Points on a hilly landscape, in no order, each with its height.
A climber steps from a point to the highest of its 2 nearest points, and stops where none of them is higher. Distance is the straight distance between rows; heights are no part of it.
Z989: [167 155 171 144 114 121 151 130 113 129 146 166 122  85 122 136  77 176
 129 124]  h=357
Z369: [115 137 113 146 159 118 134 161 113 112 152 155 117  41 134 103 151 157
 136 126]  h=460
Z594: [159 100 185 150 108 134 117 139 104 165 177 171 123  88 168 145 139 138
 103 122]  h=79
Z129: [142 135  86 126 115 114 135 185 116 129  75 141 121 101  98 125 120 139
 123 132]  h=340
Z824: [141 136 143 117 107 146  98 150  75 147 140 135 103 148 152 130  99 157
 137 131]  h=275
Z306: [110 137 132 146  97 141 150  28 143 126 142 128 165 121 145  50 178 166
 149 102]  h=652
Z455: [155 127 160 123 120  99 124  97 196 127 114 114 126 163  97 170 130  88
 121 159]  h=221
Z221: [119 163 147 151 162 193 115 137 122 156 109 124  86 231 123 185 135  89
 134 138]  h=597
Z729: [ 75 133  92 112 157 147  88 177 160 154 131 115 115 109 118 123 157 114
 152 157]  h=243
Z966: [127 206 107 168 139 146  88 184 138 194 104 135 102 187 143 184 117  99
 172 125]  h=718
Z750: [128 173 110 137 173 110  85 181 117 190 112 185 126 153 154 193 165  51
 114 134]  h=540
Z745: [124 142 121  87 172 154 141 145 146 157 158 128 159 148 107 119 104 125
 121 186]  h=399
Z104: [124 113 180 111 121 144  90 126 136 153 196 124 134 143 136 138 131 104
 104 155]  h=191
Z423: [115 160 111  93 121 137  85 186 101 169  98 139 112 113 120 129 148 104
 116 178]  h=523
Z935: [123 137 135 125  86 139 120 117 141  73 123 148 156 106  83 121 109 139
 139  97]  h=160
Z28: [145 131 150 146  66 141  74 175 138 133 146 126 117 153 120 153 120 158
 170 130]  h=35
Z99: [125 131 149  92 164  90 148 117  89  94 145  95 109 113 146 110  93 124
 106 140]  h=537
Z708: [110 134 119 117  86 129  62 171 148 104 178 129 140 173 118 150 127 136
 172 126]  h=60
Z380: [158  73 165  89 111 150 147 121 164 159  91 151 145 160 129 144 108  97
  85 121]  h=259
Z614: [151 155 145 135 125 140 139 143 154 183  86 138 102 105 112 188 121  67
  96 180]  h=435
Z647: [ 90 129 135  98 118 105 109  81 186  86 125 119 122 128  82 155 167 100
  95  94]  h=155
Z147: [142 191 129 156 120 143 113 151  83 132 118 129  61 149 104 191  80 132
 133 112]  h=362
Z933: [135 108 176 151  82 104 140  83 131  97 118 147 168 106 168  82 153 195
 157  81]  h=641
Z330: [148 170 131 132 137  93 102 163 174 166  93 136 128 163 130 187 124  60
 167 187]  h=518
Z339: [119  90 156 108 103 134 121  98 175 123 129 149 123 125 105 131 163 109
  85 101]  h=148
Z631: [110 123 175  88 129 160 128  89 109 126 157 105  88  90 131 148  96  84
  92 155]  h=396
Z349: [132 136 102 179  77  82 131 154 136 114 105 152 125  91 116 116 160 165
 154  93]  h=410
Z858: [134 103 119 132 184 105 136 107 167 146 193 129 156 141 121 101 154 148
 119 120]  h=679
Z44: [129 115 204 121 103 175 106 106  73 143 148 118  82 160 152 166 119  88
  88 113]  h=437
Z481: [170 141 181 102 114 163 140 129  53 165  91 154 142 136 151 102 104 139
  99 119]  h=871
Z526: [113 148  82 128 130 130 138 157 165 124  80 132 108  91  93 121 149 124
 127 139]  h=284
Z500: [120  92 116 134  94 155 145 154 125  82  67 127 113  92 149 119 110 183
 154 103]  h=95
Z560: [110 127 131 135 143 105 121  91 147 128 193 133 121 106 113 102 206 106
  82 121]  h=161
Z888: [104 146 107 113 141 136 163  66  94  72  98 129 183 108 105  53 165 129
 150  57]  h=697
Z859: [ 93 136 118 143 118 128 133 132  82  74 110 125 143  76 154  79 134 170
 168 134]  h=154
Z278: [130 140 138  89 113 129 133 127  81  84 108 161 194 134 120  94 122 166
 133  52]  h=266
Z653: [116 144 157 129 135  73 151 116  68  81 153 119 111  70 175 121 122 148
 117 137]  h=511
Z333: [126  90 180 107 134 160 114 108 139 134 196 120 132 119 152  94 144 150
 130 141]  h=203
Z604: [125 128 162 129 138 141  64 148 114 174 202 146 124 139 125 169 154  83
 112 148]  h=182
Z630: [126  99 128 150 140 111 140 130 155 162 134 112 101  83 152 116 143 134
 115 160]  h=563
Z825: [101 133  81 182 144 134 175  76 120  99 131 122 105  65 144 103 142 178
 163 114]  h=605
Z573: [138 142 138 114 149  95 173 119  69  78  72 111 174 109 175  83  90 169
 170 104]  h=164
Z813: [132  92 148 101 160 104 133  86 153  89 179  82 118 161 146 142  89 146
 136 116]  h=371
Z231: [144  98 103 137 158  70 156 164 115 116 117 148 144 118 140 101 141 169
 117 106]  h=469
Z586: [117 114 171 123 108 115  85  83 162 119 186 139 121 102 109 130 179  88
  89 121]  h=156
Z895: [137 135 150  84 111 114  88 155  66 121 130 116 106 161 144 151 117 142
 107 111]  h=307
Z413: [147 100 152  80 109 146 159 135  98 129  62 100 128 139 172  99  84 157
 117 131]  h=562
Z154: [159 100 179 114 149 181 171 126  41 171 125 154 146 138 177 104 101 127
  95 122]  h=735
Z637: [ 96 133  91 103 135  92  90 137 169  71 100 106 125 166 109 170 165  92
 145 124]  h=153
Z15: [149 110 118 128 173  99 167  75 143 139 164 122 163 158 132  53 148 152
 115 124]  h=709
Z202: [110 187 120 102 159 128  90 139 122 111 143 120 112 181 101 209  98  85
 147 147]  h=135
Z355: [112  83 107  85 152 139 128 160 126  94  87 123 107 133 150 135 148 147
 103 123]  h=370
Z185: [110 137  91 136 164  77 115 136 146  87 164 132 125 138  99 168 149 128
 128  96]  h=168
Z399: [146 113 189 152 106 138 131 119 136 143 196 170 134  70 171 117 121 168
 140 125]  h=100
Z53: [128 124 160 137  85 177 112 151  78 137 111 164  85  77 167 140 139 175
 131 123]  h=44
Z921: [154 130 150 117 126 112 163 101 141 134 100 170 161 102  95  77 153 121
  65 109]  h=534
Z668: [152  89 143 142 100 167 150 130  91 165  91 137  92 140 141 187 108  85
  66 125]  h=517
Z421: [148 160 159 128 156 183 129 122 118 183 153 124 120 140 113 182  90  88
 115 177]  h=264
Z392: [120 149 168 102 103 187 124 128  72 130 124 163 147 102 166  94 110 186
 151 148]  h=625
Z754: [136 108  94 156 128  94 164 126 176  89 100 119 109 125 112 143 110 173
 145  87]  h=150
Z372: [154 101 128 106 154 125 152 143 112 127 146 183 171 128 139  93 119 177
 121 102]  h=395
Z308: [101 138 123  63 130 162 133 142 121 102 100 153 158 102  91  75 151 146
 122 118]  h=566
Z230: [140 107 130 121 141 100 148 121 173 107 125 123 102 127 109 162  91 147
 131 106]  h=170
Z295: [ 91 143 136  88 129 143 119 127  77  65 123 119 133  88 156  87 145 158
 129 121]  h=141
Z250: [137 145 104 143 182 167 128 178  97 194 137 153 114 116 139 142  96 159
 137 146]  h=188
Z494: [158 142 122 128 144  87 109 143 160 146  91 156 111 164 143 220 139  59
 143 157]  h=492
Z350: [114 107 119  75 124  85 125 134 109  70  92  91 176 166 136  63 127 138
 140  93]  h=538
Z976: [138 139 134 134 142  63 171 105  92  86 113 105 178 126 159  46 127 173
 151 113]  h=147
Z495: [129  93 100 167 152 117 180  96 151 136 125  99 106  96 147 101 144 172
 136 136]  h=583
Z37: [132  95 140 118 176 197 124 121 141 170 124 136 105 150 116 205 109  95
 105 119]  h=302
Z795: [133 143 129 118 139  82 138 132 108  96 175  91 166 142 128  68 120 134
 139 160]  h=627
Z816: [144 155 150 113  76 129 129 127  99  60 102 147 167 106  92  96  91 148
 148  66]  h=206
Z499: [137 135 109 128 188 118 103 170 106 155 139 166  99 117 132 196 120  97
  99 127]  h=636
Z425: [135  85 129 149 120 119 104 162 158 180 114 174 124 126 131 185 176  75
  84 128]  h=503
Z567: [110  82 188 125 113 157 139  81 141 103 165 122 129 100 194 116 127 163
 148 126]  h=190
Z7: [158  99 161 114  86 175 122 122 146 135 107 132 109 130 147 158  96 176
 138  99]  h=384
Z710: [102  78 146 145 140 124 142  83 141  88 136 107  96  75 199 112 153 182
 134 115]  h=184
Z114: [139 128 136 103 128 128 126 157  53 115 127 172 153 118 141  96 107 175
 131  91]  h=323
Z109: [143  85 154 103 116 166 126 142  83 177 134 161 153 149 149 115 140  74
  64 140]  h=338
Z609: [148 120 147 150 105  96  94 155 172 176 149 104 120 151 156 173 135 103
 141 170]  h=515
Z151: [115 165 148 113 104 206 116 144 115 129 138 150 132  90 123 118  94 174
 154 130]  h=525
Z702: [114 157 135 154 140  89 126  99 154 151 187 135 123  93 102 103 160 108
 123 139]  h=167
Z478: [136 163 194 127 113 106 135 124  72 104 160 155 123  76 146 133  85 151
 129 116]  h=455
Z917: [132 108 118 139 167  99 156  89 190 153 119 123 138 150 120 157 165  43
 106 172]  h=244
Z659: [ 96 130 124 102 128 123 150  92 106 121 122 134 151  89 128  34 195 133
  95 126]  h=607
Z272: [113  84 137 109 133 114  94 121 155 100 163  86 106 160 161 168 109 145
 152 137]  h=356
Z806: [132 111 150 126 140 167 119 130 160 155 157 153 112  57 124 144 139 127
 111 110]  h=142
Z159: [142 122 154 128 156  94 153 131  89 137 182 156 152  92 156  72 155 139
  97 152]  h=544
Z195: [146 143 145 163 125 105 174 104 143  99 122 145 130  69 105 119  93 172
 158 100]  h=260
Z529: [115  90 128  83 128 132 139 125 171 117 112  63 137 169 146 105 112 130
 140 156]  h=405
Z317: [103 154  92 173  68 142 141  28 115 117 145 128 141  93 121  69 176 162
 161 110]  h=626
Z319: [124 118  83 137 163 169 130 203 135 153 108 146 114 105 128 139  92 159
 147 132]  h=151
Z581: [124  96 144 141 111 129 167 102 143  81  78 144 112  77 145 127 136 194
 138  74]  h=117
Z674: [126 110  99 111 139 102 120 172 116 109 105 153 136 127 129 144 126 149
 127 102]  h=415
Z472: [143  80 130 105 122 173 104 164 152 189 131 154 149 146 130 115 163 132
  97 160]  h=579
Z784: [108 190  97 129 138 125  67 203  96 142 149 149 127 131 117 159 142 117
 129 120]  h=642
Z868: [134 122 147 148 136 175 144 139  89 174  61 128  68 141 122 201 123  67
  70 150]  h=557
Z79: [110 119 126  98 124 155  88 134 192 138 127 132 134 157 101 148 135 111
 134 150]  h=598
Z845: [160 135 131 132 105 164 130 144 168 179 109 139 115 120 120 148  89 135
 126 155]  h=477
Z419: [136 118 145 140 146 177 139 136  67 176 149 158 133 133 121 148 114  61
  63 146]  h=316
Z401: [121 137 157  97 101 145 121 137  79 103 125  97 101 137 159 107  91 156
 142 164]  h=246
Z770: [137 139 114 106 119 135  85 141 193 144 103 132 135 180 110 180 125  89
 170 159]  h=559
Z953: [165 132 123 141 130  72 121 155 154 133 112 134 106 179 139 210 104 113
 134 148]  h=454
Z829: [163  92 156 128 148  86 128 133 127 156 167 143 134 158 148 191 111  91
  91 128]  h=424
Z667: [154 150 121 105  95  91 128 154 122 110 106 159 173 154  84  90 123 131
 103 107]  h=746
Z789: [148 127 123 180 171  68 156 122 200 146 122 126 101  96 109 183 140  91
 108 134]  h=231
Z664: [117 117 112 160  97  81 118 133 179 151 147  77 124 158 146  96 167 127
 156 177]  h=531
Z857: [143 126 120  95 123 165 115 160 162 167 129 160 160 136  89  91 138 153
 120 136]  h=471
Z550: [146 161 129 155  93 120  96 168 104 138 105 140  67 124 141 188  94 122
 139 113]  h=320
Z988: [123 127 179 109 127 158 157 121  94 117 121 131 167 105 176  97 100 194
 173 131]  h=729
Z84: [135 150  63 212  90  70 122  92 118  81 130  88 140 157  86 103 127 116
 149 111]  h=528
Z444: [122 136  90 160 156  78 137 114 211 133 101 121 100 128  94 170 172  94
 138 135]  h=242
Z130: [123 129  12 129  96 128 139  61 113 128  98 100 133 174 126  83 139 130
 136 114]  h=570
Z148: [156 153 140 160 156 181 119 149 118 202  89 154 100 184 139 189 129  81
 127 150]  h=630
Z507: [128 149 161  99 111 195 111 115  78 135  88 146  86 191  94 164 123 125
  82  98]  h=516
Z47: [111 166 130  82 166 148 100 148 125  96 157 104 122 162  93 177  55 111
 146 157]  h=124
Z828: [124 136 137 133 152 101  86 122 194 144 180 143 134 127 109 190 147  78
 134 138]  h=166
Z902: [102 151  62 142  84 148 135  12 108 139 150 123 140 118 122  95 169 135
 137  91]  h=608
Z547: [136 145 136 147 122 190 145 134 110 195  76 151 102 174 114 202 150  39
  97 146]  h=595
Z839: [123 148  95 188 126  90 111 160 191 173 134 131 114  99 129 132 156 120
 158 115]  h=425
Z938: [127 148 163 138 124 200 114 139  89 192 145 104  93 134 139 145 118  90
  99 177]  h=285
Z357: [156 110 153 136 138 116 139 108 208 157 123 127 135 131 123 181 132  54
 120 179]  h=234
Z268: [111 155 111 149 107 172 133 172 109 108 121 149 139  59 108  97  89 170
 176 147]  h=401
Z747: [137 141 113 103 162 173 132 142 101 140 115 135 104 153 112 166  67 145
 117 114]  h=200
Z408: [105 106  81 176 103  89 148  99  87  87 123  90 126 135 181  74 164 178
 161 119]  h=174
Z993: [108 156 105 134 156 123 141 112 172  97 150  89 140 121  64 130  98 119
 144 136]  h=187
Z113: [ 94 128 106 108 140 148 107 159 136 118 139  98 132 109 127  96 126 140
 154 175]  h=227
Z136: [111 104  85 154 117 101 123 154  99  73 134  93 121 106 156  92 150 159
 162 130]  h=165
Z827: [105  93 111 115 132 142 119 116 188 110 148  72 123 168 140  98 143 161
 153 155]  h=434
Z521: [113 115 130 118 169 122 162  99 130  72 156 121 140 103 155 109 118 183
 156  90]  h=488
Z46: [132  98 103 117 135 154 111 161 169 142 154 146 162 133 128  84 144 176
 147 121]  h=385
Z834: [158  71 196 106 110 109 164  71 152 139 119 118 127 122 157 116 107 117
  90  96]  h=400
Z629: [121 137  52 128 106 150 172  30 129 143 117 107 115 130 112  95 162 133
 125 113]  h=592
Z270: [130 146  85 141 168  76 161 110 171 139 113 120 124 141  87 138 172  74
  98 157]  h=252
Z491: [110 140 148  72 152 190 134 134  89 106 113 141 112 119 128 137  84 143
 109 113]  h=172
Z742: [113 138 107 110 129  77 112 165 143 122  90 126 117 138 120 114 178  92
 107 176]  h=128
Z808: [135 104 141 147 110  97 123 163 172 173 132  85 112 133 166 128 147 137
 135 182]  h=539
Z409: [119 142  99 126 168 121 202  50  97 101  96 124 168  99 132  63 139 173
 133  72]  h=736
Z410: [119 134 128 131 126 156  96 148 172 123 158 110 101 112 104 188  84 138
 166 119]  h=86
Z228: [162  85 153 128 114 163 131 143  88 186 136 141 136 213 147 155 131  96
  81 137]  h=367
Z43: [111 148 110 153 104 126  88 150 196  98 121 111 111 112  98 179 123 112
 168 114]  h=106
Z651: [125 133 116 110 175 138 136 156 169 158 116 125 142 136 105 143 139  85
 120 205]  h=438
Z663: [145  92 145 110 149 171 145 121 155 163 111 166 147 156  99 198 108  66
  79 130]  h=281
Z305: [153  74 154 140 122 117 103 147  94 164 163 144 133 201 151 183 122  92
 103 119]  h=394
Z134: [147 109 138 169 156 165 143 152  85 192 157 128  95 142 164 175 103 118
 106 141]  h=429
Z297: [115 144 161 135 144 144  96 120 177 161 156 132 109  86 106 163 134  85
 122 145]  h=158
Z385: [141  99 131 152 130 122 125 159 113 187 142 176 147 154 153 199 144  33
  78 142]  h=536
Z841: [105 124 127  99 146  94 125 111  70  25 109 103 167 136 154  74 132 129
 145  68]  h=500
Z150: [111  76 185  93 117 133 115  92 131 102 147  87  88 105 162 152 125  91
  85 132]  h=409
Z353: [101 138  78 114 156 143 118 159 145 100 150 117 151 123  93 115 103 132
 148 139]  h=208
Z513: [ 93 160 104 135 137 125 174  99  92  56 106  73 157  93 120  41 103 141
 150 147]  h=606
Z624: [137 151 104 148 170 164  84 183 132 223 136 175 134 152 151 174 158  71
 126 137]  h=519
Z713: [111  81 127  92 151 153 135 139 118 127  83 144  95 103 143 153 140  95
  68 128]  h=346
Z595: [125 174 100 170 153 103 132 107 182 138 198 124 129 113  73 120 121 108
 152 130]  h=176
Z820: [131 159 123 131 132 159 106 173  63 178 100 155  78 122 124 157 127 112
  97 146]  h=456
Z503: [141 157 136 114 117 130  85 152  96 141 126 107 108 226 129 170  96 116
 138 156]  h=315
Z894: [153 112 168 106  97 162 156  97 158 128 109 119 127 111 125 108  76 166
 150 136]  h=478
Z716: [103 140  83 137 143 115 186 118 111 100 110 104 119  82 111  64 128 143
 138 145]  h=639
Z267: [134  60 154 120 140 146 102 122 167 147 160 106 110 172 171 178 117 141
 136 129]  h=341
Z105: [127 140 135 105 127  87 130 139  91 117 161 128 145 114 146  67 146 150
 109 172]  h=581
Z695: [138 153  84 198 110  64 125 156 150 134 129 119 118  90 116 113 146 130
 142 111]  h=398
Z310: [138 105 125 156 142  59 166 116  93 126 153 150 149 117 158  73 158 150
 104 110]  h=512
Z963: [154 113 134 134 120 142 107 149 158 200 125 116 120 175 152 179 116  91
 144 194]  h=486
Z930: [109 114  93 129 107  87 137 139 126 118  89 106 112 112 128  74 183 124
 112 164]  h=118
Z680: [155  87 173 115 146 160 150 114  90 146 146 134 120 102 161 122  95 116
  90 135]  h=655
Z620: [151 114 137  84 103 103 148 150 125 134  78 105 152 164 130  71 117 155
 120 149]  h=721
Z842: [141 124 153 160  76 120 165  48 147 106 115 129 167 138 148  68 157 188
 180  89]  h=688
Z748: [139 150 124 152 141 144  96 171 179 222 141 177 133 118 139 177 131  75
 114 115]  h=493
Z226: [156 119 160 112 148 146 168 112 145 146 114 125 129 108 125 130  86 133
 107 157]  h=575
Z203: [107 145 115 141 107  81 131  89  93  73 141  99 145 133 118  79 153 131
 133 103]  h=109
Z512: [172 110 189 117  89  90 149  98 138 126 124 123 128 116 134 142  95 108
  92 114]  h=428
Z292: [137 133 132 143 124 120 167  56 136  93 135 155 182 121  93  79 119 168
 152  53]  h=265
Z506: [103 126  92 119 162 129  83 189 183 161 121 131 119 131 145 169 168  87
 145 152]  h=255
Z474: [165 138 153  95 112 118 161 126 133 135 108 163 171 106  79  92 113 150
 109 106]  h=501
Z746: [155  73 136 159 121  95 128 125 185 162 145 158 146 145 125 163 178  97
  86 117]  h=474
Z430: [117 112  90 141 115  96 126 103 184 156 130 108 132 150 109  96 190 137
 121 137]  h=551
Z655: [110 134 105 128 108 127 162  77 106 104  80 122 137 105 134  40 185 163
 123 117]  h=638
Z922: [127 142  58 187  90 108 138  46 100  94 139  91 139 145 108 103 120 124
 144  93]  h=541
Z12: [118 139 124 159  87 100 117 119 100  84 168 141 182 121 155  70 150 168
 182 120]  h=93
Z178: [134 121 136  79 131  99  90 141 109 133 127 124 122 214 144 162 114 113
 113 136]  h=337
Z718: [160 115 117 150 166 106 156 145 182 143 100 127 111 114 107 195  95 128
 119 125]  h=201
Z654: [ 96 170 102 136  85 125  87 194 110  77  98  91 121 105  96 127 103 104
 159 164]  h=75
Z942: [105  95 123 172 116 111 148 103 119 106 111 114 118  99 192  76 178 195
 164 116]  h=179
Z189: [105 129 104 121 147 166  67 177 136 125 154 119  94 156 121 190 108 130
 156 120]  h=68
Z591: [ 91 149 132 110 123  77 110 102 112  69 163  99 109 109 116  91 175 108
 113 138]  h=114
Z378: [121 125 176 112  93 122 132  79 152 123 165 114 139 116 129  71 139 140
 132 143]  h=217
Z379: [137 150  99 155 121 100 102 191 137 133 131 122 131 132 128 142  93 132
 162 155]  h=298
Z5: [127 133  97 163 120 121 142 140 140  93 141  72 158 142 128  82  86 153
 182 169]  h=306
Z74: [134  80 167 116 139  87 155  50 165 103 148 100 131 142 147 130 110 123
 109 101]  h=383
Z377: [103 158 130  94 131 101  98 142 129 108 133 116 117 120 106 129 169  84
  93 153]  h=119
Z544: [141 120 109 129 134 116 197  83 125 108  81 111 136 102 123  62 122 154
 122 112]  h=685
Z762: [137 124 117 149 161 119 103 173  86 186 131 172 110 150 134 193 142  69
  72 118]  h=577
Z70: [118 163 109 119 109 151  71 206  84 159 147 146 115 146 130 122 148 116
 133 160]  h=582
Z743: [110 145  99 164 147  64  97 145 144  69 165 104 134 150 109 164  97 127
 155 108]  h=177
Z775: [135 193 137 145 144 154 119 149  58 156  98 150  70 167 108 191 119 110
  99 124]  h=408
Z684: [119 140 116 179  81 141 121 103 168  83 143 125 152 104  93 104 135 151
 165  88]  h=136
Z649: [133 108 152  83 164 129 168 103 116  94 111 131 144 109 140 108  92 156
 126  87]  h=530
Z435: [118 165 146 121 153 113  77 147 143 155 181 154 134 131 127 198 153  47
 112 143]  h=173
Z527: [109 118 117 124 155 148  99 166 160 170  87 113  87 124 166 206 131  74
 142 161]  h=267
Z633: [135  81 150  71 153 120 172 110 119 106  73 115 103 100 139 138 107 108
  69 118]  h=325
Z106: [129 108  75 124 149 132 138 129 147 109 165 141 171 160 103  75 134 184
 163  98]  h=335
Z599: [142 156  82 125 157  81 170  62  99 137 161 120 162 142 104  47 159 147
 118 121]  h=742
Z429: [120 100 138 103 103 188  79 147 161 173 127 146 137 162 131 165 170  81
 107 154]  h=643
Z145: [113 130 154 143 127 211 153 121  68 201 142 129 122 153 133 150 136  60
  80 165]  h=299
Z962: [157 114 133 133 129  57 129 149 131 127 147 110 122 175 144 155  88 145
 132 142]  h=403
Z736: [155 125 131 142  79 116 122 151 145 138 127 172 139  98 124 101 164 162
 124 112]  h=497
Z13: [113 167 116 115 132 137 102 169  97  83 136 101 113 121 100 156  68 117
 145 152]  h=103
Z644: [138 107 183  84 133 152 146 108  99 121 117 146 140  91 152  93 135 136
 100 106]  h=593
Z222: [129 149 129 105 124 148 105 161 144 178  77 137 123 123 117 152 147  67
 117 187]  h=475
Z137: [110 150  97 118 145 119 152 101 177 127 102 134 119  99  69 122 176  98
  94 132]  h=263
Z539: [166 101 176 139  89 115 143 111 127 165 112 156 111 114 125 170 103  88
  69 129]  h=472
Z448: [159 150 112 107 128 132 138 181 110 143  77 143 143 149 101 136  95 147
 119 153]  h=241
Z552: [106 130  78 184 122 160 163  38 116  67  89  92 157  99 107  71 108 137
 176 104]  h=554
Z956: [119 141 135 102 125 182  83 150 101 106 161 137 109 155 122 171 104 151
 149  73]  h=53
Z693: [134  91 181  98 104 133 109 101 109 119 137 107  84 149 166 177 112 108
  86 110]  h=421
Z343: [133  90  87 157 127 100 177 110 137  98  77 138 109 113 129 108 152 181
 136  69]  h=133
Z611: [136  92 176 153 102 182 107 141  88 180 140 172  97  89 155 144 145 127
 102 109]  h=63
Z288: [149 114 161 140  68 116 125 106 155 111 138 154 139 116 127 105 163 171
 125  82]  h=574
Z303: [138 129 168 139 130 171 129 117 146 154 178 143 121  44 135 123 124 154
 143 142]  h=123
Z122: [135 103 155  99 126 106 161  86 114 134 126 138 156 115 126  48 185 113
  73 129]  h=580
Z900: [ 88 141  96 168  93 144  88 141 169  75 120 107 124  96  77 125 146 117
 167 106]  h=120
Z522: [101 161 123 166 125 136 186  70  94  49  87 108 172  83 119  70 104 142
 168 119]  h=576
Z253: [123 164 103 181 137 146 152 152 136 131 147 140 128  55 103  94 124 149
 172 139]  h=402
Z744: [ 97 146 136  92 162 158 119 145  62  87 153 130 122  83 134 136  99 141
 130 110]  h=152
Z803: [124 135 123 144 114  83 128 126 113  42 154 100 127 131 109 129  81 145
 152 106]  h=192
Z511: [114 116  53 194 141 122 140 120 147 131 165 124 136 115 123  99 161 177
 174 103]  h=561
Z260: [ 90 111 113 107 158 133 161  60 125  74 143  93 148 124 147  83 132 159
 157  82]  h=470
Z73: [118 150 167 107 111 159  84 118  99 149 143 128  96 172 117 185 124  74
  95 132]  h=453
Z194: [114 120 126 136  85 116  74 148 134  82 165 121 163 159 118  79 146 152
 177 122]  h=77
Z726: [137  56 131 159 161  81 138 123 166 157 157 139 137 138 144 198 139  60
  85 143]  h=451
Z454: [175 120 169  91 121 139 164 144  82 142  74 156 133 111 177 116 101 178
 122 124]  h=657
Z738: [116 125  72 141 161 162 110 192 187 157 100 126 130 115 108 168 103 138
 190 127]  h=107
Z417: [147 127 109 152 134  80 140 162 140 114 152 100 137 145 126 120  79 166
 157 154]  h=351
Z234: [140 139 156 117 100 122 124 125  80  65 120 101 135 133 148 112  83 150
 157 122]  h=220
Z987: [105 110 124 165 149 137 121 120 159 131 197 130 129  97 120 106 157 173
 176 104]  h=533
Z856: [ 97 102 126 114 122 156 120  88 163  77 146  81 135 141 127  88 140 146
 156 108]  h=452
Z559: [172 124 127 112 135 103 147 171 118 160  66 144 135 172 133 152 106 110
  99 177]  h=171
Z446: [148 115 115 111 130  70 148 147 146 119  78 109 118 144 122 141 137 103
  88 174]  h=140
Z17: [120  74 131 108 153 182 113 134 145 153 126 102  96 146 159 166 112 122
 126 143]  h=324
Z120: [153 114 132 182 127 157 120 160 128 223 134 116 109 154 178 182 107 109
 134 164]  h=457
Z648: [157  97 162  85  89 150 114 126 161 138  95 134 143 171 122 145  97 151
 118 100]  h=314
Z387: [141 114  95 131 127 112 165 115 132  91 122 139 183 148 107  64 132 185
 150  77]  h=297
Z254: [116 127  26 177  89 159 140  33 100  99 113  98 149 136 102  78 120 128
 154 110]  h=552
Z778: [105 150  53 192 118 118 145 106 110 108 129 119 122  93 113  83 176 147
 153 111]  h=584
Z982: [137 108 142  78 106  84 154 122 114 105  63 110 157 156 135  60 137 148
 111  98]  h=600
Z979: [121 164 132 159  91 132 140 125 139 100 148  98 153 106 100  69 114 148
 172 164]  h=274
Z977: [131  89 134  77 142 106 127 149 152 131 112  89 137 204 153 140 126 125
 120 178]  h=369
Z514: [113 134 136 146 119 114 103 131 120 106 179 133 129  84 123 117 142 158
 145 106]  h=502
Z312: [108 168 114  86 160 108  95 150 147  83 113 118 122 151  95 199 129  76
 126 165]  h=143
Z161: [136 181 102 152 126 139 105 199 118 191 141 144 125 111 131 156  80 143
 157 131]  h=239
Z927: [136 179 110 160 156 171 112 176 130 206 106 117  95 175 131 159 107 104
 151 166]  h=676
Z346: [ 84 134 112  71 135 143 148 104 123  60  85 117 153 116  98  54 149 121
 129  85]  h=653
Z878: [106 153 109 165 101  83 117 125  75  78 156 133 158 115 128  53 175 153
 142 121]  h=102
Z689: [102 150  63 179 106 101 130  91 152 128 130  98 118 124  97 107 183 121
 138 120]  h=569
Z325: [130 145 119 160 145 104 123 170 176 210 146 150 140 102 135 144 133  98
 136 153]  h=458
Z169: [105 123 110 110 139  89 115 111 144  74 120 123 122 155  97 137 151 110
 109  83]  h=159
Z450: [140 165 149 122 134 187 122 135 111 173 150 137  96 170  94 149  82 129
 131 140]  h=236
Z354: [123 155 169 132  73 131 150  92 126  87 150 110 168 102 118  56 108 156
 166 135]  h=240
Z271: [126 176  88 113 158 110 100 186 111 143 114 166 120 128 107 177 116 103
 125 126]  h=711
Z969: [122 161 168  69 108 165  97 116 105 122 128 154 118 157  94 144 118 102
  90 110]  h=479
Z210: [127 148 188  99 121  99 155  98  89  57 119  94 173 104 157  90  96 161
 171 102]  h=189
Z286: [119 155 135  84 155  86 122 143 110  85 166  83 144 153 114 100  87 121
 139 143]  h=578
Z370: [134 173  58 131 153 110 194  35 104 121 122 127 155 132 102  66 129 147
 131  99]  h=773
Z847: [125 116 142 119 136 213 131 126  99 152  85 135  86 218 115 183 134 116
  98 115]  h=558
Z733: [132 140 116 138 137 138 109 176 137 159  89 133  66 142 150 201 117 130
 138 126]  h=287

Where does a climber stop that starts at each point below?
Z47 -> Z178
Z747 -> Z271
Z663 -> Z966
Z194 -> Z129
Z729 -> Z271
Z189 -> Z795
Z378 -> Z429
Z319 -> Z429
